Each row is a point on a landscape with many valleys, with its height.
A ball rolls from a point to whichever of its 2 nearest points has the largest drop for the distance, and stops where none of them is lower. Distance is the straight distance between rows; heights are no part of it.
j256: 105 100 95 79 91 111 79 102 106 119 91 100 105 129 88 100 97 111 124 126
 68 83 87 114 83 107 96 94 99 82 137 105  height 648
j999: 110 116 77 100 99 102 83 108 100 103 113 108 108 115 99 109 109 75 125
 129 94 90 123 124 114 78 82 79 108 84 94 118  height 515
j601: 83 96 106 77 119 126 115 69 86 78 80 106 128 97 80 75 80 80 86 128 119
 116 74 86 68 91 91 95 93 117 112 109  height 278
j144: 114 91 108 90 79 113 99 84 93 100 114 94 94 91 77 100 103 106 96 109 61
 84 100 120 111 97 66 82 94 100 116 113  height 463
j524: 78 104 99 96 126 93 113 92 97 94 75 98 96 94 122 87 88 91 94 98 127 129
 95 72 77 90 125 124 97 95 93 83  height 393
j668: 94 111 85 98 111 110 104 86 89 80 128 105 113 112 80 84 120 76 99 123 78
 93 132 116 114 90 81 90 96 106 90 115  height 512
j880: 104 106 109 84 106 107 86 108 77 93 88 106 122 129 81 93 87 109 107 105
 77 80 72 104 85 113 92 117 92 104 149 107  height 457
j745: 87 101 87 99 118 93 111 80 111 83 68 115 79 68 136 86 101 101 91 68 116
 114 90 91 83 90 124 136 96 80 93 117  height 439
j111: 102 96 90 105 88 80 99 98 104 115 112 99 67 65 110 103 96 129 87 50 102
 106 103 115 112 102 113 104 90 85 61 97  height 537
j134: 108 89 108 98 103 100 107 105 95 139 89 71 77 85 114 93 100 125 98 76
 109 139 99 77 94 101 120 123 100 71 76 74  height 598
j303: 109 87 116 96 82 108 92 90 90 112 115 98 94 95 81 98 92 118 96 112 66 80
 88 114 109 94 67 81 84 104 121 111  height 451
j639: 93 107 94 101 104 88 103 85 124 65 118 104 89 81 102 113 122 95 90 72 85
 71 129 114 133 112 114 103 105 98 73 95  height 499
j148: 109 103 93 73 111 105 118 101 97 99 89 101 84 86 99 105 107 110 109 75
 88 114 112 93 111 97 99 105 114 97 69 80  height 572
j323: 71 91 99 84 105 98 103 97 102 149 88 96 101 125 80 78 83 117 96 134 100
 110 93 106 63 107 109 112 78 98 127 100  height 593
j928: 85 104 92 110 102 87 108 103 109 86 86 116 76 86 123 113 93 101 100 67
 107 99 91 89 107 102 125 107 103 107 88 93  height 492
j978: 87 106 85 104 132 86 90 111 96 86 99 139 141 80 93 104 90 96 105 82 112
 84 121 113 82 67 94 103 101 125 73 123  height 199
j440: 138 99 116 82 83 110 100 123 86 112 101 88 113 101 71 114 96 127 117 84
 75 84 83 103 110 122 87 94 96 93 123 79  height 379
j2: 121 107 108 102 82 108 104 89 103 80 130 82 106 97 77 110 129 90 99 106
 77 81 131 116 134 113 81 88 106 96 96 96  height 496
j205: 87 106 87 115 113 98 98 112 85 99 110 118 121 113 103 92 86 77 110 131
 112 111 100 95 95 75 86 81 92 123 111 114  height 262
j818: 73 91 100 112 102 94 100 101 113 145 93 97 95 134 101 82 89 99 96 140
 112 124 97 102 70 108 109 106 86 97 127 102  height 574
j832: 86 104 101 84 120 106 117 89 95 100 79 98 105 100 107 83 90 87 94 119
 117 134 97 78 74 93 113 112 98 105 103 85  height 359
j94: 79 96 93 105 108 80 88 92 99 101 99 105 99 85 133 81 94 86 85 107 120
 136 119 106 69 71 106 114 105 95 84 108  height 759
j682: 103 108 96 90 116 102 130 92 106 71 107 93 96 75 89 98 122 95 90 74 83
 96 123 84 131 111 96 110 108 111 69 85  height 468
j353: 89 96 106 93 106 109 108 99 67 92 106 116 116 104 87 77 80 94 91 121 105
 101 82 98 94 94 76 82 85 135 124 112  height 315
j714: 87 100 116 62 135 118 109 106 70 103 57 106 129 122 59 86 80 115 88 105
 101 69 75 96 81 113 105 120 88 104 133 112  height 296
j546: 89 86 126 100 100 101 98 96 99 125 95 94 99 107 77 96 77 131 91 101 78
 70 74 84 98 113 100 108 75 110 134 97  height 416
j192: 104 106 106 88 117 117 90 106 69 67 85 106 134 121 77 90 85 94 105 99 86
 88 65 97 88 121 88 125 93 111 143 111  height 479
j565: 85 106 84 105 123 120 100 89 100 67 100 110 147 93 86 90 99 65 109 112
 114 105 109 88 85 79 85 102 112 126 93 114  height 196
j233: 86 94 117 133 92 77 108 127 102 106 111 98 91 103 117 105 88 104 97 94
 121 119 90 81 110 107 110 86 94 128 99 80  height 426
j968: 93 95 100 73 109 102 110 113 91 140 88 94 98 112 90 89 89 124 103 104
 102 127 97 92 82 108 114 104 94 101 99 79  height 417
j37: 84 97 95 93 106 119 89 81 104 89 89 106 114 118 91 88 91 92 109 132 80
 85 79 95 73 100 82 109 99 105 143 121  height 431
j209: 91 103 84 91 98 84 97 86 107 97 119 110 83 91 95 111 114 106 105 74 84
 92 134 129 111 91 108 93 106 85 58 105  height 535
j570: 90 102 109 64 138 124 117 117 69 100 58 111 145 124 58 86 81 106 93 109
 121 82 76 89 76 110 113 111 88 108 124 106  height 253
j783: 92 93 103 108 96 76 87 124 109 150 112 84 84 116 109 97 89 129 97 93 125
 129 97 89 90 113 120 100 94 102 94 81  height 469
j619: 99 98 99 90 103 113 104 93 73 92 109 116 113 101 81 80 91 95 96 124 86
 93 89 110 98 89 67 83 89 123 121 120  height 333
j475: 117 104 92 70 107 113 92 114 74 90 88 120 132 114 67 92 98 99 112 106 74
 94 104 125 81 94 67 98 109 106 119 120  height 361
j761: 96 105 85 92 90 91 88 89 108 104 121 103 84 102 102 117 118 103 111 95
 92 95 135 131 115 88 103 81 114 83 65 105  height 520
j757: 83 92 104 65 106 105 102 98 92 138 81 103 102 123 70 87 85 134 103 119
 80 90 87 107 69 106 102 108 82 96 126 107  height 615
j633: 98 76 126 109 94 97 104 98 106 142 100 89 99 98 75 98 85 130 88 104 84
 79 73 84 92 113 101 105 68 104 130 95  height 401
j299: 99 84 124 82 95 107 87 88 89 108 99 97 96 99 83 97 83 134 96 100 57 72
 78 107 93 91 75 96 94 104 117 112  height 430
j947: 84 101 97 118 98 89 102 77 128 69 125 105 85 90 114 110 132 96 78 81 97
 59 128 122 129 114 122 95 94 91 73 111  height 516
j235: 89 108 86 97 129 94 94 115 88 94 105 126 139 92 88 97 97 90 106 106 106
 98 126 111 82 65 85 91 105 122 77 119  height 219
j41: 126 74 111 115 80 102 120 109 116 156 103 77 101 86 79 98 95 122 95 97
 95 104 77 73 91 117 111 102 80 85 105 80  height 362
j841: 86 95 97 139 82 78 88 102 118 100 97 118 64 81 135 102 98 104 79 69 121
 106 88 119 104 108 124 107 89 95 93 116  height 368
j630: 111 90 119 109 99 103 138 94 98 94 103 76 99 61 100 86 108 92 76 100 104
 127 96 70 110 104 93 109 91 110 87 80  height 667
j741: 103 100 98 107 74 97 84 95 126 99 105 101 74 94 123 132 112 104 103 84
 111 78 116 117 116 104 116 86 119 91 78 101  height 523
j135: 83 112 76 106 119 105 98 93 100 59 110 112 138 95 90 96 103 63 110 108
 104 98 113 93 98 85 88 103 113 125 90 116  height 173
j800: 102 111 98 93 108 95 114 91 112 61 117 94 97 87 87 108 126 92 95 77 83
 83 127 97 133 113 100 106 113 103 75 84  height 482
j454: 100 94 129 101 113 91 106 110 81 119 81 67 88 89 117 69 84 112 85 95 136
 140 104 77 93 97 116 133 91 73 96 66  height 677
j752: 81 113 80 115 102 92 93 84 128 52 113 109 102 99 117 112 123 72 100 91
 102 80 119 99 122 102 110 99 114 108 89 116  height 704
j67: 110 99 112 120 70 110 102 105 125 90 109 86 89 102 115 124 120 90 98 106
 108 98 103 86 119 116 108 88 115 108 106 86  height 405
j261: 129 80 123 108 101 106 135 100 93 128 88 61 97 68 104 76 104 108 84 101
 108 133 90 63 94 98 103 120 87 78 91 77  height 640
j12: 97 118 82 119 131 95 83 101 104 58 105 125 145 88 83 106 108 78 115 76
 93 71 127 112 96 81 89 115 108 110 82 120  height 170
j820: 120 95 118 120 68 116 104 102 119 101 103 82 97 100 104 119 112 95 102
 115 94 90 88 84 113 124 99 85 108 102 119 84  height 427
j147: 109 108 87 70 110 119 105 85 96 63 94 105 124 102 83 94 110 84 112 105
 79 105 103 94 94 105 77 108 118 110 118 108  height 318
j987: 103 99 102 70 104 114 117 103 90 125 87 99 97 107 85 96 93 122 107 104
 84 118 96 95 86 110 101 97 101 100 109 82  height 386
j811: 92 84 119 117 87 112 103 87 120 128 96 90 80 115 95 95 96 107 89 122 90
 102 82 83 87 121 105 103 89 102 137 96  height 575
j706: 123 96 107 99 65 109 93 101 121 119 108 80 89 100 102 128 113 113 113 99
 99 98 109 106 110 116 104 76 125 84 92 82  height 260
j838: 111 109 84 83 84 95 83 115 96 120 118 101 98 115 95 110 103 113 126 108
 94 105 117 126 107 94 91 71 110 93 90 96  height 522
j20: 100 106 90 102 87 103 102 97 104 104 111 99 87 102 110 101 108 87 100
 117 92 113 112 104 106 96 93 85 107 110 99 97  height 483
j231: 133 83 108 115 82 109 122 109 117 141 101 74 95 85 92 106 106 113 99 92
 99 110 85 70 99 114 113 100 95 84 89 70  height 340
j870: 80 105 94 143 92 91 88 97 120 69 112 112 82 112 129 117 112 70 95 107
 125 79 111 110 130 88 111 86 103 101 79 125  height 678
j406: 104 110 77 96 89 93 88 102 103 110 120 106 94 113 100 113 112 91 119 116
 93 98 131 127 112 79 91 78 113 85 81 111  height 503
j27: 86 109 94 103 117 89 108 118 95 85 88 118 99 98 113 108 85 104 108 79
 109 100 91 81 102 101 119 107 103 118 95 80  height 474
j196: 99 86 118 63 98 112 93 95 77 100 87 111 103 101 75 91 88 128 99 100 58
 79 85 115 83 97 67 97 99 102 120 116  height 408
j312: 117 111 99 92 95 103 105 93 111 61 118 88 107 95 81 112 127 88 107 91 80
 85 133 106 134 116 91 100 117 99 88 87  height 500
j703: 116 118 92 107 103 102 80 120 87 73 99 102 131 124 96 108 98 79 125 109
 90 95 90 104 95 107 92 103 109 104 129 97  height 101
j208: 97 102 111 108 99 99 127 98 86 94 109 91 96 80 99 89 96 92 83 102 105
 125 97 80 107 104 94 98 91 127 92 83  height 681
j477: 94 99 122 86 126 87 110 109 73 126 76 77 91 96 111 74 86 119 85 94 136
 137 98 83 86 92 122 124 88 77 87 70  height 673
j730: 80 101 103 106 108 103 109 106 78 91 99 115 120 111 94 82 81 89 102 127
 116 112 82 88 88 94 92 87 87 136 121 103  height 291
j449: 98 103 88 95 98 91 86 122 102 139 109 110 101 131 101 96 90 108 121 123
 106 109 94 105 88 95 102 78 93 102 119 100  height 549
j688: 92 93 100 77 90 112 93 91 110 127 88 99 95 125 81 95 95 120 111 122 67
 86 85 110 82 112 98 105 95 85 133 103  height 636
j503: 112 106 98 104 92 101 81 114 91 114 109 106 100 129 97 102 89 99 119 134
 98 86 83 113 110 92 79 76 88 93 140 118  height 540
j547: 107 86 102 105 70 96 87 90 118 123 116 72 72 97 118 98 125 100 83 104 99
 138 121 110 97 98 94 95 110 80 79 105  height 792
j589: 93 95 109 110 94 101 84 103 100 117 103 106 94 129 97 92 84 106 107 135
 91 90 76 103 99 98 89 84 84 104 144 113  height 550
j493: 102 84 127 118 101 94 101 104 105 115 86 63 82 90 124 75 100 107 78 94
 123 144 105 66 98 104 116 139 107 69 97 76  height 638
j803: 111 103 105 70 117 123 128 98 69 68 89 107 114 89 68 85 100 93 92 96 90
 104 101 92 111 110 77 101 112 122 95 92  height 212
j966: 107 99 109 126 70 95 88 94 123 100 116 95 78 90 121 130 115 107 93 86
 127 61 116 127 133 106 118 81 113 91 71 105  height 541
j207: 92 107 85 126 91 80 82 99 108 97 117 119 81 103 118 121 102 101 104 95
 128 54 113 141 137 90 115 78 94 80 78 124  height 581
j49: 94 106 96 76 122 110 117 114 78 87 81 117 123 101 90 95 86 94 106 100
 114 112 95 87 86 93 100 102 108 125 99 91  height 139
j230: 82 100 80 119 99 86 82 90 125 105 87 126 83 91 134 109 100 96 98 85 111
 104 99 107 73 87 120 110 103 91 91 118  height 458
j636: 106 98 92 106 87 78 90 108 110 124 116 98 74 83 112 114 94 125 97 67 109
 102 105 112 111 101 111 88 100 99 67 87  height 521
j884: 86 99 103 71 125 119 118 80 91 92 69 103 123 101 88 82 87 87 95 127 118
 119 85 82 65 96 102 105 94 106 110 95  height 317
j425: 103 113 81 83 104 100 85 113 105 99 94 112 110 111 101 116 101 94 126 98
 88 101 111 103 90 93 103 99 121 98 103 92  height 142
j938: 108 116 89 97 97 100 83 124 93 96 99 109 120 126 98 111 94 94 125 111 94
 95 96 100 94 106 102 96 105 105 125 92  height 129
j774: 115 93 115 60 117 132 132 91 69 88 75 107 104 90 68 85 99 107 91 97 89
 104 93 94 100 108 77 101 104 111 101 101  height 255
j278: 93 107 90 116 85 89 90 99 121 89 99 115 77 96 128 123 103 100 101 81 109
 88 104 107 113 99 118 95 113 101 89 98  height 508
j424: 106 117 93 127 89 103 87 110 92 66 121 97 111 120 108 112 104 61 113 123
 109 82 105 110 138 95 89 80 104 99 112 114  height 644
j384: 84 113 88 130 102 97 89 87 124 52 120 107 98 111 119 115 126 69 98 101
 108 65 123 111 132 98 112 96 108 97 82 124  height 693
j156: 114 95 105 61 106 112 93 105 71 91 83 118 121 109 68 88 93 111 104 101
 64 88 90 125 80 99 66 103 106 102 122 124  height 380
j266: 100 108 100 92 115 121 100 111 69 60 84 108 144 118 77 89 84 85 111 95
 96 97 69 87 88 119 95 117 102 116 135 102  height 495
j553: 101 101 86 101 87 75 75 112 108 126 122 101 77 98 114 117 96 131 106 77
 116 104 103 115 110 98 109 75 101 97 72 94  height 507
j362: 121 85 106 123 64 92 93 98 123 125 119 73 82 79 113 120 118 109 83 81
 114 109 113 107 108 104 112 89 113 85 56 95  height 312
j52: 88 91 108 140 81 67 93 119 110 106 110 104 75 83 132 103 91 114 81 68
 126 109 87 104 115 102 118 97 89 108 88 95  height 387
j109: 90 103 80 122 92 90 77 96 125 111 107 115 77 108 134 112 109 80 95 106
 116 97 115 123 101 76 106 89 110 88 79 127  height 601
j698: 101 96 89 89 104 84 101 96 90 116 93 99 71 67 115 90 95 126 95 57 102
 125 105 104 98 92 113 122 97 78 65 93  height 556
j556: 81 101 94 131 97 94 95 72 129 74 119 118 83 103 117 108 131 94 78 95 110
 52 118 137 120 107 128 91 83 81 81 132  height 531
j704: 66 107 88 115 117 82 110 84 93 63 101 123 109 69 110 82 88 84 79 77 117
 104 104 104 92 82 111 119 82 117 73 117  height 730
j310: 87 94 89 116 93 88 79 110 117 136 103 99 82 128 128 98 99 98 104 121 115
 126 104 106 80 92 110 92 107 89 99 101  height 577
j653: 118 105 109 99 104 110 131 109 90 80 109 93 106 73 78 99 109 96 94 80 82
 95 107 87 133 109 87 100 104 121 79 76  height 449
j381: 128 119 102 103 104 96 73 117 76 83 107 99 129 132 98 108 93 87 123 117
 92 83 69 130 99 102 76 100 86 83 148 124  height 143
j578: 97 110 94 122 92 81 83 107 98 92 126 107 89 107 120 123 105 98 111 98
 126 53 121 135 145 92 110 78 101 90 79 112  height 568
j918: 87 98 89 89 113 124 112 72 94 62 96 108 133 95 82 82 93 70 100 123 112
 114 92 82 83 96 84 100 106 126 112 115  height 234
j271: 99 111 92 79 120 110 117 108 78 78 88 111 112 97 90 96 93 89 101 92 100
 110 102 86 98 98 94 102 112 127 89 86  height 171
j408: 99 100 84 116 90 89 75 102 123 124 106 105 75 124 133 110 106 92 103 113
 117 115 109 113 96 87 108 85 112 88 84 108  height 590
j670: 126 93 122 127 69 110 106 108 109 98 111 85 106 88 88 113 99 100 100 106
 90 86 80 85 117 118 94 85 94 113 122 84  height 444
j907: 75 106 91 97 124 81 107 95 88 78 89 125 109 72 114 88 85 87 84 84 123
 114 103 97 79 74 111 117 92 112 74 105  height 738
j710: 80 101 96 100 132 94 116 87 103 92 64 108 83 88 135 92 95 102 100 74 125
 114 91 78 82 91 131 135 97 84 91 95  height 422
j80: 131 89 103 105 84 107 113 107 122 129 101 76 89 77 102 121 115 110 105
 83 99 110 96 77 109 113 113 97 111 84 72 72  height 314
j421: 115 99 94 83 74 114 96 93 124 111 98 87 87 110 103 119 120 105 119 108
 82 107 112 100 100 113 102 88 126 84 102 91  height 223
j523: 95 103 120 79 141 101 129 106 69 114 70 89 92 95 113 84 89 112 90 84 135
 127 94 82 88 85 114 116 89 89 78 74  height 635
j591: 115 99 106 87 83 112 107 79 98 88 120 90 99 93 69 102 119 97 103 109 62
 89 119 119 120 108 71 87 101 97 107 106  height 478
j492: 120 87 127 129 76 106 100 108 101 101 107 90 110 95 83 108 91 111 100
 101 86 71 66 81 112 120 93 90 83 113 137 88  height 459
j270: 112 73 118 115 91 96 120 102 113 157 101 80 100 97 69 97 90 128 88 100
 93 88 73 75 96 120 113 111 67 94 119 85  height 382
j267: 83 110 82 119 134 95 93 96 102 74 102 135 140 73 83 101 100 89 104 77
 102 72 122 113 87 73 93 111 96 119 76 129  height 185
j514: 112 110 86 103 90 109 88 102 91 99 114 107 106 118 95 99 101 80 114 133
 85 89 102 117 115 87 73 79 99 92 122 118  height 528
j273: 79 92 114 64 128 122 101 74 95 91 65 93 107 111 77 86 83 116 91 106 76
 67 75 83 79 107 101 134 93 95 131 109  height 378
j473: 96 88 116 119 89 104 111 97 114 121 96 84 80 109 108 92 98 98 83 122 102
 127 93 79 91 117 108 105 92 106 123 87  height 592
j471: 88 98 92 96 101 113 102 84 103 102 90 106 104 113 103 88 99 86 106 134
 91 111 91 92 75 97 88 97 98 109 127 111  height 452
j6: 114 111 104 113 102 97 72 118 73 81 107 99 127 139 98 100 86 92 120 116
 92 80 64 115 102 106 81 99 76 95 155 123  height 160
j26: 92 96 110 96 99 100 123 99 77 94 112 95 101 84 96 78 89 91 76 112 111
 127 98 91 97 96 86 92 89 130 98 90  height 692
j949: 98 86 121 118 92 95 109 102 106 116 92 77 81 94 120 84 100 96 80 104 115
 144 102 72 90 109 110 121 100 95 103 80  height 613
j332: 113 88 120 67 112 130 124 90 81 103 76 99 100 89 72 90 90 121 92 98 76
 90 77 86 93 109 83 107 95 105 116 97  height 307
j301: 116 106 88 71 107 113 98 100 83 72 94 111 128 106 68 93 109 81 114 109
 76 98 115 115 91 96 69 103 119 105 109 111  height 341
j603: 126 93 104 105 67 105 97 99 125 120 109 78 85 85 104 131 116 114 103 87
 105 97 105 97 113 113 112 83 123 83 73 79  height 284
j872: 88 109 85 101 120 88 99 121 84 107 112 124 123 105 101 89 91 85 108 119
 114 110 113 104 90 66 83 82 93 127 90 117  height 242
j385: 107 90 110 112 77 96 93 91 140 102 101 87 71 97 138 120 130 96 82 83 114
 113 109 89 113 110 114 102 120 96 78 104  height 366
j985: 141 93 118 90 91 115 121 119 88 109 98 87 113 85 71 108 98 120 107 82 76
 87 82 85 115 119 91 99 98 102 110 75  height 407
j563: 87 99 99 89 109 82 102 119 101 144 104 100 95 121 99 95 89 123 106 100
 114 125 96 88 84 111 120 100 90 109 103 81  height 445
j842: 110 124 87 116 99 100 86 108 89 62 123 97 119 118 98 110 110 66 116 115
 100 78 117 120 136 95 88 88 105 95 105 111  height 631
j126: 83 99 79 107 106 88 96 84 122 99 76 127 83 74 130 100 100 99 96 74 112
 111 95 101 74 92 125 124 98 86 93 119  height 450
j695: 136 101 111 99 62 105 84 107 100 116 120 76 103 103 96 126 105 113 120
 109 103 82 108 122 123 115 91 71 117 82 104 86  height 297
j428: 126 78 115 106 100 102 121 109 91 147 93 61 96 79 102 80 98 123 93 86
 110 137 94 73 92 99 109 118 92 71 78 72  height 623
j718: 85 101 108 121 97 88 111 126 102 97 96 100 90 104 111 111 87 106 105 91
 113 109 88 73 110 112 121 101 95 122 100 70  height 448
j866: 90 106 88 97 102 98 109 86 96 92 125 102 97 97 97 93 118 79 92 116 84
 111 129 110 109 89 89 88 101 113 85 104  height 497
j550: 81 89 116 119 90 105 85 86 107 119 100 98 85 126 99 91 88 107 96 131 86
 80 76 93 93 109 93 99 86 103 142 112  height 560
j411: 97 89 100 94 81 93 95 89 108 119 110 82 77 97 120 82 118 94 83 120 96
 148 120 104 87 91 89 104 105 87 96 106  height 783
j545: 103 103 88 79 100 90 109 94 103 92 99 108 83 88 96 113 109 107 108 66 84
 102 122 109 115 97 105 103 114 92 64 91  height 553
j249: 79 94 104 80 113 117 87 76 106 93 77 102 107 117 88 88 87 109 100 119 69
 72 76 93 73 103 92 120 96 99 142 116  height 411
j44: 100 104 111 81 128 100 128 99 75 105 79 93 83 81 113 88 94 112 91 76 116
 127 98 83 96 86 109 115 98 97 68 79  height 608
j275: 89 110 94 141 90 94 90 114 103 69 116 105 95 123 118 117 103 67 107 121
 121 82 109 104 142 91 99 76 104 104 92 114  height 661
j152: 92 104 94 95 96 105 104 95 101 108 100 104 95 105 106 93 97 89 100 124
 94 118 102 95 84 94 91 94 105 113 115 97  height 467
j355: 65 108 77 127 117 86 106 78 110 58 105 123 110 77 110 92 105 75 88 82
 110 92 107 101 98 86 111 112 94 116 80 125  height 722
j476: 85 98 91 109 103 92 89 111 109 143 105 105 98 134 109 91 91 104 111 137
 108 117 98 104 75 99 107 91 92 98 118 105  height 561
j582: 134 105 115 91 78 103 87 118 86 102 113 89 112 109 84 117 98 116 114 99
 81 81 86 118 112 120 85 90 98 95 134 89  height 352
j773: 103 118 96 111 100 88 83 98 99 76 126 99 103 112 107 121 114 87 109 105
 109 52 134 138 143 98 105 86 109 80 78 105  height 589
j631: 118 81 107 122 64 92 84 98 131 120 111 75 75 74 121 112 117 110 74 67
 115 112 110 107 107 105 116 107 107 78 56 100  height 327
j901: 131 106 111 99 93 108 125 121 89 93 107 90 116 77 74 109 103 105 100 81
 84 89 97 90 129 115 86 92 103 114 92 74  height 432
j788: 77 106 78 115 108 90 103 82 123 57 103 115 99 84 117 104 115 76 93 82
 105 89 109 94 110 97 113 107 104 109 84 119  height 714
j328: 110 104 91 95 83 92 82 118 99 132 119 100 94 120 102 110 98 115 124 115
 105 103 103 117 108 97 92 66 102 96 108 98  height 536
j768: 96 105 105 74 136 121 112 117 74 88 67 117 145 113 73 91 82 96 103 110
 117 101 84 84 73 103 106 106 103 119 114 98  height 198
j726: 97 102 82 126 87 85 77 94 118 111 113 115 68 106 131 117 102 95 97 99
 131 82 111 136 116 80 112 84 98 78 72 132  height 595
j247: 75 96 118 62 132 123 108 84 80 102 59 95 111 120 65 89 81 120 91 100 85
 63 77 92 84 109 107 133 88 94 124 110  height 343
j313: 103 101 102 77 124 99 130 96 81 96 87 103 86 78 103 94 101 108 95 73 105
 118 108 92 106 90 104 110 105 101 62 85  height 591
j177: 104 99 85 68 120 122 121 76 102 54 88 100 121 95 89 86 113 81 109 103 95
 110 98 69 106 113 85 109 119 114 115 106  height 286
j386: 79 106 87 95 114 80 99 95 95 101 95 115 97 80 125 91 91 91 90 93 112 122
 113 103 78 74 105 108 99 106 81 105  height 748
j480: 96 98 116 84 105 108 96 105 82 106 92 102 111 119 76 96 82 120 98 107 78
 80 73 93 91 115 96 107 84 114 143 99  height 438
j815: 106 90 119 70 103 120 124 89 88 121 78 95 94 99 78 90 93 123 97 106 77
 101 84 88 87 110 94 106 90 99 119 92  height 345
j117: 95 91 99 128 78 87 92 89 124 100 93 105 60 78 136 104 107 105 72 65 115
 107 97 110 106 108 125 112 98 87 85 115  height 358
j204: 90 96 96 96 93 88 90 92 106 112 101 90 85 98 128 81 106 90 86 117 106
 143 119 99 78 89 101 109 109 90 97 100  height 774
j33: 105 88 110 121 75 89 89 94 129 106 97 90 62 81 137 106 114 106 72 65 117
 117 103 98 105 106 118 118 106 83 76 102  height 346
j542: 87 107 75 112 110 87 79 102 123 107 90 126 105 98 122 115 97 96 119 92
 104 96 104 103 73 79 115 103 108 98 92 111  height 472
j869: 129 121 92 102 107 106 78 113 83 69 101 101 138 125 91 107 98 74 125 107
 89 95 82 122 90 105 76 112 102 94 136 110  height 116
j84: 98 94 95 109 88 74 75 121 109 144 118 93 79 116 116 108 91 129 105 89
 125 121 94 100 96 108 114 86 99 94 88 90  height 486
j923: 107 93 106 109 77 105 99 94 136 91 103 88 80 103 127 125 127 88 92 98
 108 106 104 83 114 112 109 97 124 103 96 95  height 385
j190: 95 121 78 115 115 98 87 103 104 57 112 116 132 102 94 107 107 67 116 96
 95 86 123 106 105 85 90 102 111 114 90 112  height 147
j934: 85 90 115 139 86 69 98 120 105 104 113 99 77 92 131 104 87 100 85 89 124
 120 95 92 106 97 110 93 95 115 88 88  height 406
j575: 140 109 118 102 66 102 86 113 89 100 117 80 111 104 95 123 103 109 120
 109 99 77 95 122 122 118 88 81 103 89 128 84  height 328
j715: 110 111 84 72 99 107 97 105 113 97 87 102 102 110 99 118 111 99 125 102
 80 107 114 97 94 104 105 102 128 90 104 90  height 175
j691: 116 127 91 110 111 85 78 109 90 63 125 103 123 118 98 117 114 71 118 108
 100 65 134 139 132 95 92 96 104 78 88 109  height 612
j751: 108 92 102 96 108 97 106 96 101 124 83 76 69 77 121 96 104 125 99 66 104
 129 101 82 98 97 119 121 106 72 68 83  height 578
j944: 133 81 119 105 102 114 148 88 96 112 95 70 99 61 92 83 113 105 85 97 95
 123 85 63 99 99 90 112 86 93 92 86  height 654

Two balls start at each pair of points below. Name the first point that both come to, or write none.
j550 and j323 | j406
j235 and j301 | j190
j44 and j386 | none
j273 and j192 | none
j880 and j582 | j706
j639 and j928 | j706
j832 and j730 | j190
